A landscape with many valleys, sampled at points; each row gives a point and its height.
From any point a ball takes the steepest step (drop divided by distance) to one of its 2 nearest points. It stops when none of these is lower. Distance is the straight distance between rows; heights are no part of it.
Seg (h 55.3): [ -7  19 -38  -9   1  -8   1   7  -4   3   0 -25  54 -19  -2  -2  -4  -9
   1   8  -5  -9 -27  -3 -14  36  41]
tesik (h 30.4): [ 36  22  -9   6 -32 -42  -4   9  20  39  29 -14 -22  -3  30 -15  36  -9
  26  45  -5   4  13 -13   8   5 -32]
Mazer (h 85.7): [ 26  31 -16 -39  -5   2  49 -24  43  21 -30 -59  32 -36 -57  22 -19  48
  49   6 -38 -10 -10 -38  15 -28 -55]
pufe (h 46.2): [-13  -3  -8 -45  55   3  10 -20  14 -30 -12 -53  13   3 -12  31  11  23
 -16  -6  15   0  11  21  -9  12 -11]
rez (h 47.6): [-14  35   6 -11 -36 -18  -8 -32 -24  36  -4   9  -4   3   7  -1 -36  -7
 -19   2 -44   2 -13 -23  16  -2  63]
benim (h 36.5): [-37 -16  19 -16   6   8  14 -19 -65   0  -4  15 -25  -4   9   8  -7   7
 -22 -39 -10  -1 -31 -27   5  -8  18]
fimu (h 50.7): [-14 -12  46  -9   3 -41   2 -51  29  35 -16  42  28  -1 -37 -14   8  -7
 -27 -24 -19  21  11   3   2 -33  31]
zotu (h 34.4): [ 57  -3 -57   4 -32  31 -19   1 -18  16  -7 -25   3 -13  28  16   4  32
  28  56   3  14 -10  10 -21 -11 -45]
Nufi (h 24.1): [ -7 -23  -1  10  19  12  -9  21   2 -22   0   1  -1   5   4   9  10 -16
 -16  12  33  14   7  21  -2  31 -41]
toguk (h 80.2): [-13   4  54  19  -9 -14 -21  10   7   8  -3  63 -16  26  10 -27  -3  -3
  -6 -13   1   2  24  29 -24   1  68]
Gibal (h 45.3): [-22 -18  32 -37  23 -30   6 -50  -3   7 -25  20  28  10 -25   8  12  14
 -26 -20 -12  11  12   6  -5 -15  42]
bobaz (h 22.8): [-13 -14   2 -41  19  -7   8  -4 -22  -7 -26   6  30  17  27  29 -17  16
 -30  -6  15  44  10  29 -26   8  63]
fid (h 70.2): [-42  28  -8 -27  35 -17  27 -20 -17 -16  -3 -42  21 -15   0  26 -20 -25
 -29 -52   0   4 -24 -12  38  20  36]
vonoz (h 72.5): [-23  16 -16 -35  30 -13  39   8  25   5 -26 -53  54 -15 -33  37 -12  40
  10 -25 -13 -14 -25 -16  -5 -10  16]
vut (h 23.9): [ 25  -2  -8  24 -20  -4 -23  21  -2  20  29  -7 -33  -7  31 -16  24   4
   8  32  18   8   5  -5 -10  12 -46]
Bovod (h 84.1): [ -4 -10  -2  -8  28  -7  -9 -35  30 -14  12 -31  -9   2 -16  -3   4  -8
   6  -8  -9 -14  -4  -8  39 -16 -42]
tofig (h 40.0): [ 22   6 -18 -24 -14 -20  32  -7   9  31  20 -36 -26 -28 -19   3  31  10
   8  10 -22  -7 -19 -58   9  -6 -42]
gatas (h 69.6): [ 24  17 -18  38 -26  15 -37  13  21 -30  -8  18   7 -13  13 -53 -21 -34
 -46  13   5  -3  16  35  -1  27  65]
luba (h 69.0): [ 31 -23  14  -4   5  16 -12  -3 -24  -3   8  45   7   0   7 -35  32  20
  62  -5  -3  -9  -9  21 -32 -28 -30]
Nase (h 73.6): [ 19  15 -22   2   1  -3 -31 -16  42 -39   7  11  19 -16  23 -29   0 -45
 -29   9 -11  17  25  25  -4  26  66]
sos (h 66.2): [  9  24  -5  19 -32  18 -33   6  -7  -3 -28  38  25   3   4 -22 -22 -17
 -33  28   3  -2  12  42 -19  25  75]
vigoz (h 67.2): [  6 -28   0   2  43  46  31  26  -8 -63   4  -6 -33  12 -26  36  33 -22
  -4  -2  25   5  20  14 -17  -6 -73]
Vatel (h 42.2): [ 15  25 -11  36 -26  -2 -40  25  34   1  13 -19 -12  24  18 -26 -22  -9
  14  49  16 -23  20  -1  30  30 -19]
les (h 56.4): [  2  -4 -36 -35  47  33  28  18   7 -41 -19 -64   3   2 -17  46  -5  21
  -5   6  15  -5  -2   6  -4   8 -42]
Furez (h 40.5): [ 10  11 -22 -21  -5 -18   9  -6   7  11  14 -42 -32 -14   9   9   9   7
 -27  20  19   2  -2 -13  20  55 -21]
zad (h 63.5): [ 20  -4 -30 -11  31  43  29  16   4 -45   7 -46 -20   1 -22  33   8 -14
  12  10   8  -4   6   3  12   0 -83]
Buref (h 72.6): [-21 -22  26  31  -6  -3   6  48 -17 -41  -8  51  36  30   0 -22  -8 -26
 -30 -11  36  -8  22  22 -21  19  53]
zeli (h 75.4): [ 11 -11  -5  34 -32  31 -39  36 -18  28 -15  36 -16   8  16  -5 -19  47
  46  20   9 -20 -19  25 -32 -20  -2]
dimi (h 72.2): [-20 -15   4  15  42  -8  17 -30   2 -38  17  -2 -65 -15   8  32  35 -25
 -31 -51  33  -3   0  16  24  22 -25]
Dol (h 74.5): [-25  17   2  -5   7 -15   3 -26  -8 -14  27  -7   0  -9  27  -9 -14 -47
 -27 -46  -7  11 -17  -7  33  31  41]
solug (h 40.1): [ 46  20 -27 -11 -36 -37  18  -4  25  42  18 -33 -13 -17  -1  -6  25   8
  43  24 -26  -9 -13 -42  26 -30 -45]
Geto (h 33.5): [-28   0  -3 -39  41 -24   7 -14  21 -26 -14 -32  32  18   8  32 -19  10
 -32 -19   9  21  17  19  -1  14  49]
burer (h 65.1): [ -4 -24  38  17  19  17 -13   8  -3 -16   3  49  13   8   2 -50  16  13
  71 -23 -11 -24  -8  -1 -12 -46  -2]
lipa (h 74.2): [-10 -13  24  31   6 -10 -14  -5   8  -4  34   2 -81  -3  27   5  14   2
 -35 -35  32   2  11   9   3  31 -23]
viz (h 78.4): [ 15  -5  14  39 -16  30 -29  34   4  13   9  12 -17  16  13  -9 -29  36
  84  -5 -22 -19  -8  11 -24 -50 -21]
faz (h 62.9): [  8  34 -14  10 -25   6 -39   7  14  10 -17  22  22  16  -5 -11 -10 -20
  -5  55 -15 -18  24  24 -11  12  46]
sar (h 74.8): [ 42   9  -1 -20  10   3   9 -55   7 -15  17 -46  15  -3 -25  -4  19   4
  36  23 -43   7  35 -20  22 -30 -77]
dalod (h 50.9): [-33 -37  40 -25  43 -20  15 -68  -6  -5 -20   6   6 -10 -26   7  17  17
 -44 -38   3  13  14 -16   7 -18   5]
miger (h 74.9): [ 35   7 -32  12 -35  -6 -20 -30 -24  33   0  21  25 -19  -4  -3  28  23
  65  28 -10 -34 -27  18 -31 -33   5]
Satab (h 63.2): [-29  24 -26 -29  22 -10  20 -11   9   5  -8 -42  41 -20  -9  13 -15   7
  -1 -17 -18 -11 -29 -27  16  17  32]
Ped (h 50.3): [  4  13  -7 -11  -1  -9 -30 -17  38   6  -1 -17 -15  21   7   9  -5   2
   3  62 -11  -4  34  -6  24  21 -19]
Nezun (h 30.7): [ 37   5 -42 -14 -13   5  16  -4  -7   9  15 -45 -40 -21  -2   7  37  23
  -8  38   0  -7  -9 -40  -9   6 -33]
nimoz (h 31.4): [-24 -16   4  11  17  38  27   3 -82 -22  -4  17 -60  -6  16  12   7   2
 -30 -33  31 -10 -26 -14   5   6  -5]
Sete (h 76.2): [-39   3  60  26  -1 -24  -3 -12  -8   3  29  18 -60  10  27   4 -10 -15
 -24 -43   2   8  16 -15  15  19   9]
monul (h 56.0): [-31 -10  67  18   4 -24  -6 -21   6  39   1  47 -17   1 -15 -28  14   9
  -9 -27 -18   4  11 -25   1 -29  14]
vanan (h 67.7): [ 24 -15   3 -15  28  21  13 -62   8  -2  -8 -26  -2 -20 -44  -5  35  16
   1  11 -24   5   8 -43   5 -55 -67]
vaz (h 70.1): [-13 -15   3  19 -16   9  -6  58  -3  -9  -4  38  28  15  12 -12 -18 -25
 -14  -5  15  14  -5  22 -21  15  27]
Goz (h 55.6): [ -9  33  -8 -27 -19 -22  -5 -21  12  61 -22  -1  11 -16 -21  16 -13  14
   4  32 -44  -3 -12 -35  21 -18  31]
pedig (h 23.2): [-27 -20   2 -17  -1  -9  33  24 -53 -32 -15  13  50  28  16  26 -36  -5
 -31 -25  32  28  10   8 -12   1  80]
baf (h 77.1): [-34  18  12   8   3 -12  30   9 -13 -38  15   1  -4   2  27  28 -33 -77
 -36 -54   7  22  -5   2  38  32  41]
siv (h 76.7): [-21   8  -3  21   0 -18 -18  -9   0   3  36   7  -8 -11  23 -36   6 -37
  -1 -27 -11  -5 -16 -19  27   3  29]
mek (h 42.8): [ 81   9 -37  -2 -27  41  -3   2   6  -2  10 -32 -39   9  -3   7   3  25
   5  40   3  16  14  27 -20  -4 -65]
raf (h 29.6): [-20   1 -25  28   0  16 -14  28 -13  -9   1 -14  -4  -3  17   3 -19 -28
 -27   1  40  -2 -13  11  32  48 -19]
bega (h 79.6): [ 35  10   6  13  -1  -9 -15 -41  24  -8  28 -31  -2  13  -6 -26   0  -4
  41   2 -32 -11  19 -10  45 -39 -68]
Kure (h 15.8): [-15 -51  -5 -15  -2   8  25  43 -45 -27 -22  47  28  27  25  10 -30  21
 -15 -30  46   6 -16  21  -6 -19  46]
Revuf (h 79.8): [ -9 -26  45   9 -18 -14  12  21 -28  -8   9  53  -9   9  47   2  -4 -15
 -34 -42  36  55  11  26 -21  33  25]
nep (h 80.3): [ -6  -1  -6 -33  16 -14  42  -8  24  14 -17 -46  26 -18 -61  27  -2  28
   8 -18 -20 -17 -27 -24   2 -17 -31]
ditiv (h 58.9): [-19 -29  12 -21  53  21  29 -54   2  -6 -34 -18  -3 -24 -46  10  29  21
 -43 -20  -5   9   2 -43   6 -50 -32]
nadu (h 76.6): [-39  -7  25 -20  24 -20  30  -1  -1   7  -1 -11   2  -6 -35  23  22 -11
 -24   4 -11 -11   2 -36   6  12 -20]
kopob (h 78.0): [-22 -13  56  15 -11 -27  -9  -7  -3   2  17  52 -31  18  29  -8 -10  -6
 -23 -41  11  13  23  22 -11  26  36]
ladu (h 42.6): [ 26  -2 -51  16 -40  29 -30  11 -23  25 -20  13  36 -26  35   0   8  17
  17  43  18  29 -20  10 -25   9   2]
tig (h 22.6): [  3 -50   2   1  -8  13  11  55 -28  -2  -8  37 -23  24  12  11 -17  32
 -20 -28  37  11 -21  37 -27 -19   0]
gute (h 77.8): [ 33   6 -29  -4  -1  13 -47 -19  44 -20   1  12  23   5  30 -24  -7 -28
   9  19  -8  25  16  44  -3  -6  27]
Lil (h 74.6): [ 18  31  -6 -47  18 -23  27 -33  54  34 -26 -52  29 -33 -36  -4  -3  22
  23  20 -20  16   7 -50  40 -13 -37]
Doz (h 27.1): [-27 -42  -2   6   5  14  36  53 -53 -14  -6  16 -35  15   5  35 -10  12
 -34 -34  35   4 -25   0 -15  -9  -3]
gerev (h 57.4): [ 38  42 -23 -10 -18  -1 -40 -23  30  16 -14  -8  20  20  -1   1  -1 -11
  25  78 -17 -10  35  23   8   4   5]
Lisi (h 73.0): [-13  -3  -7  15  -9   7 -13  26  16 -13  13  26  22   1   9 -31  -1 -33
  15  -3 -15  -4  -8   1 -11  -7  30]
fivi (h 64.6): [  2  38  -7 -45 -10 -30  23 -16  55  47 -24 -26  20 -26 -20  -7 -16   2
  22  29 -33  13   5 -55  43  -2  13]
sof (h 41.8): [-24  14  24   7 -24  -1 -16 -21 -59   6   5  25 -14  10  30 -12 -38  -3
 -11 -26 -18  -3 -22 -21   7  10  45]
latav (h 69.5): [-28 -26   7   8  49  14  48  26  -3 -40   4   3 -49   3 -25  46  45 -31
 -18 -11  22   0  11 -10  -1 -11 -48]
mam (h 72.9): [-10  -9  16  36 -25  19 -20  59 -30  23 -16  54  10  18   6 -19 -12  25
  22   4  16 -18 -13  21 -40   3  27]
vakat (h 35.1): [  4  19 -37  36 -31   4 -22  31  18  -5   0 -21  21  -2  10 -25 -30 -24
 -15  25  33 -15  -8   8  37  56  -5]
pudu (h 48.7): [ -5   3 -47   4 -25  22  -3  15 -30   9 -15   3  54 -28  22  15 -12  10
   4  21   5  11 -35  -4 -30  26  32]
zovop (h 72.7): [-12 -26   8 -11  24  19  44  10 -14 -15   1 -11 -30   1 -56  22  37   7
 -18  -6  -2 -27  -7 -29 -25 -15 -42]
reres (h 75.3): [-47  -7  37  22  13 -20  15  24   0 -32  13  32  25  15 -15 -12   8 -54
 -22 -25   7 -19  22  -7  -2  22  38]
Komap (h 67.0): [ 14  57  -5  43 -47 -12 -37  24  22  31   6  11 -12   9   5 -31 -16 -14
  -7  41  -9 -28  14   9   8  23  56]
Valan (h 88.0): [ 16 -11 -22  -9  -2   4 -10   6  16  -6  12 -20  -3  10 -11   6 -11  10
  21  -5 -11 -20 -24  20  -1 -12 -37]
Reliz (h 80.8): [ 22  12  29  46 -16  25 -18  12   1   3  32  -7   0  28  -3 -22 -36  23
  92 -11 -47 -21  24  20  -6 -52 -43]
lin (h 71.8): [ 48   3  -6   2 -27  17 -20  -7 -36  19   4  37  21  -8   4 -15  39  14
  69  28  -1  -8  -4  36 -46 -23 -23]
vomi (h 18.0): [  8 -18  18  42   3  27 -33  32   4  -8  12   4 -30   2  25 -19  13   4
   0  17  36  14  25  18 -15  19 -56]
futun (h 91.0): [ 19   5  -5 -23 -11 -26  -5  11  31  37  13   0 -20   4 -11  12   0   2
   4   3 -15   7 -14  34 -11   2 -10]
lanag (h 60.5): [-18  -4  56  29   2  -7 -18  11   5  33   3  39  -6  10 -13 -39  17  18
  46 -17 -20 -20   6 -15 -14 -43  10]

Two balls start at each pair of points below. Name the first point that both come to, or write none.
gerev, Komap | Vatel
nep, fid | Satab
zovop, lipa | latav

Where does a ball stop that starts at each point below?
nadu | bobaz
Valan | Gibal
baf | zotu
Sete | bobaz
Mazer | Kure

Call two points neighbours if one is among the 2 nearest of the other. Go from one point of each pair to the other, from neighbour to neighbour, staying as low as possible. Name the highest point that can't be avoided.
bobaz, vaz | Revuf
vaz, zotu | siv
vomi, Nezun | solug
Kure, bobaz | pedig
